Each row is a point on a landscape with many valleys, with its height.
From any point a ball rolls to the lowest of the 5 points nearest to it. It stops when none of these is lower. Distance is the straight distance between rows; heights are no part of it.
(713): 83; 74; 41; 58; 116; 121; 81; 112  h=777
(246): 110; 107; 112; 97; 78; 120; 152; 74  h=538
(228): 86; 77; 69; 94; 102; 148; 156; 93  h=573
(546): 134; 116; 104; 89; 76; 90; 131; 89  h=797
(128): 98; 73; 70; 84; 102; 139; 120; 101  h=492
(710): 119; 106; 108; 105; 93; 72; 80; 107  h=592
(69): 106; 119; 116; 110; 116; 56; 44; 114  h=468
(30): 76; 79; 67; 76; 118; 124; 85; 109  h=563
(134): 108; 94; 89; 85; 91; 90; 73; 103  h=193
(811): 73; 88; 91; 91; 110; 112; 77; 108  h=421
(552): 125; 101; 94; 81; 88; 95; 115; 100  h=689
(610): 108; 133; 146; 146; 104; 63; 113; 109  h=434
(168): 32; 91; 61; 72; 131; 113; 58; 107  h=376
(167): 87; 88; 118; 127; 95; 118; 121; 89  h=412
(12): 136; 118; 101; 87; 91; 51; 70; 112  h=548
(160): 92; 83; 91; 108; 96; 131; 130; 90  h=494
(51): 88; 85; 105; 116; 93; 122; 114; 94  h=202
(648): 149; 125; 111; 84; 78; 68; 115; 97  h=736
(780): 95; 105; 135; 133; 103; 104; 116; 93  h=389
(387): 57; 72; 85; 113; 114; 150; 124; 98  h=256
(13): 129; 91; 81; 71; 92; 95; 97; 107  h=627
(156): 116; 124; 126; 122; 109; 55; 74; 118  h=183
(45): 118; 96; 107; 100; 89; 105; 120; 92  h=531
(832): 60; 89; 77; 80; 120; 101; 57; 108  h=279
(359): 129; 133; 133; 125; 88; 64; 120; 101  h=292
(83): 155; 120; 91; 75; 80; 62; 92; 107  h=686
(184): 103; 109; 127; 126; 106; 87; 100; 97  h=90
(512): 108; 91; 80; 75; 99; 92; 63; 113  h=146
(31): 66; 98; 93; 93; 115; 100; 59; 105  h=194
(256): 101; 91; 96; 101; 103; 101; 85; 105  h=554
(482): 98; 98; 120; 118; 98; 104; 112; 95  h=380
(455): 79; 98; 102; 101; 110; 95; 65; 102  h=345
(232): 109; 87; 88; 94; 91; 118; 115; 97  h=711
(746): 44; 88; 68; 90; 130; 126; 73; 101  h=465
(664): 108; 83; 85; 88; 91; 131; 134; 93  h=750
(497): 49; 77; 100; 124; 120; 138; 104; 96  h=285
(176): 96; 101; 111; 117; 98; 94; 89; 97  h=427
(742): 130; 155; 140; 117; 90; 82; 151; 83  h=89
(638): 108; 106; 119; 112; 96; 87; 106; 97  h=298
(393): 115; 116; 127; 118; 95; 78; 110; 100  h=205
(453): 88; 72; 51; 72; 118; 140; 110; 111  h=105
(283): 90; 81; 81; 95; 102; 129; 109; 95  h=411
(819): 137; 106; 104; 89; 89; 73; 97; 100  h=625
(35): 84; 103; 114; 112; 106; 101; 71; 98  h=537
(165): 71; 91; 122; 134; 112; 112; 96; 99  h=583
(23): 113; 88; 78; 80; 92; 103; 97; 103  h=495
(602): 99; 101; 100; 92; 101; 82; 62; 110  h=410
(538): 109; 76; 60; 71; 99; 124; 110; 106  h=489
(789): 133; 143; 125; 106; 84; 82; 142; 91  h=237
(662): 98; 105; 135; 141; 99; 94; 106; 90  h=273
(850): 102; 111; 121; 117; 101; 68; 71; 106  h=425
(740): 111; 129; 146; 138; 94; 92; 138; 85  h=287
(56): 52; 86; 90; 94; 122; 124; 75; 101  h=358
(311): 128; 124; 120; 108; 90; 76; 117; 98  h=167
(372): 72; 79; 84; 109; 113; 136; 99; 96  h=76
(894): 113; 100; 107; 100; 84; 107; 138; 88  h=672
(264): 77; 74; 60; 83; 115; 136; 94; 110  h=413
(272): 91; 76; 79; 84; 101; 124; 96; 108  h=673
(21): 95; 87; 85; 102; 93; 138; 152; 87  h=635
(859): 107; 94; 99; 90; 77; 128; 150; 76  h=739
(848): 91; 94; 91; 90; 106; 92; 58; 108  h=362
(400): 99; 82; 62; 66; 104; 105; 73; 108  h=369
(685): 73; 82; 70; 86; 119; 130; 88; 105  h=402
(46): 133; 99; 83; 73; 85; 76; 75; 110  h=729
(282): 65; 84; 115; 130; 103; 125; 111; 92  h=447
(196): 121; 126; 128; 102; 80; 102; 152; 78  h=327
(261): 89; 87; 94; 103; 94; 114; 103; 97  h=533
(437): 92; 101; 85; 79; 105; 82; 48; 111  h=293
(601): 132; 122; 118; 102; 93; 58; 93; 108  h=523
(678): 131; 124; 111; 99; 101; 46; 58; 121  h=433
(199): 121; 131; 135; 124; 92; 74; 124; 92  h=269
(477): 95; 110; 112; 104; 114; 72; 52; 111  h=599
(763): 126; 132; 130; 126; 99; 54; 98; 115  h=388
(423): 80; 76; 81; 104; 102; 144; 133; 95  h=375
(292): 116; 107; 126; 112; 92; 89; 129; 91  h=309
(873): 99; 101; 123; 113; 93; 112; 140; 83  h=638
(786): 54; 85; 72; 77; 120; 119; 64; 103  h=361
(375): 131; 102; 89; 81; 80; 80; 93; 104  h=693
(358): 124; 130; 129; 113; 88; 88; 140; 82  h=228
(838): 75; 113; 102; 91; 115; 74; 37; 114  h=436

Where does a ball stop that starts at each point below?
(894) | (311)
(477) | (31)
(83) | (156)
(246) | (742)
(786) | (31)
(873) | (311)
(552) | (512)
(256) | (512)
(165) | (184)
(819) | (311)
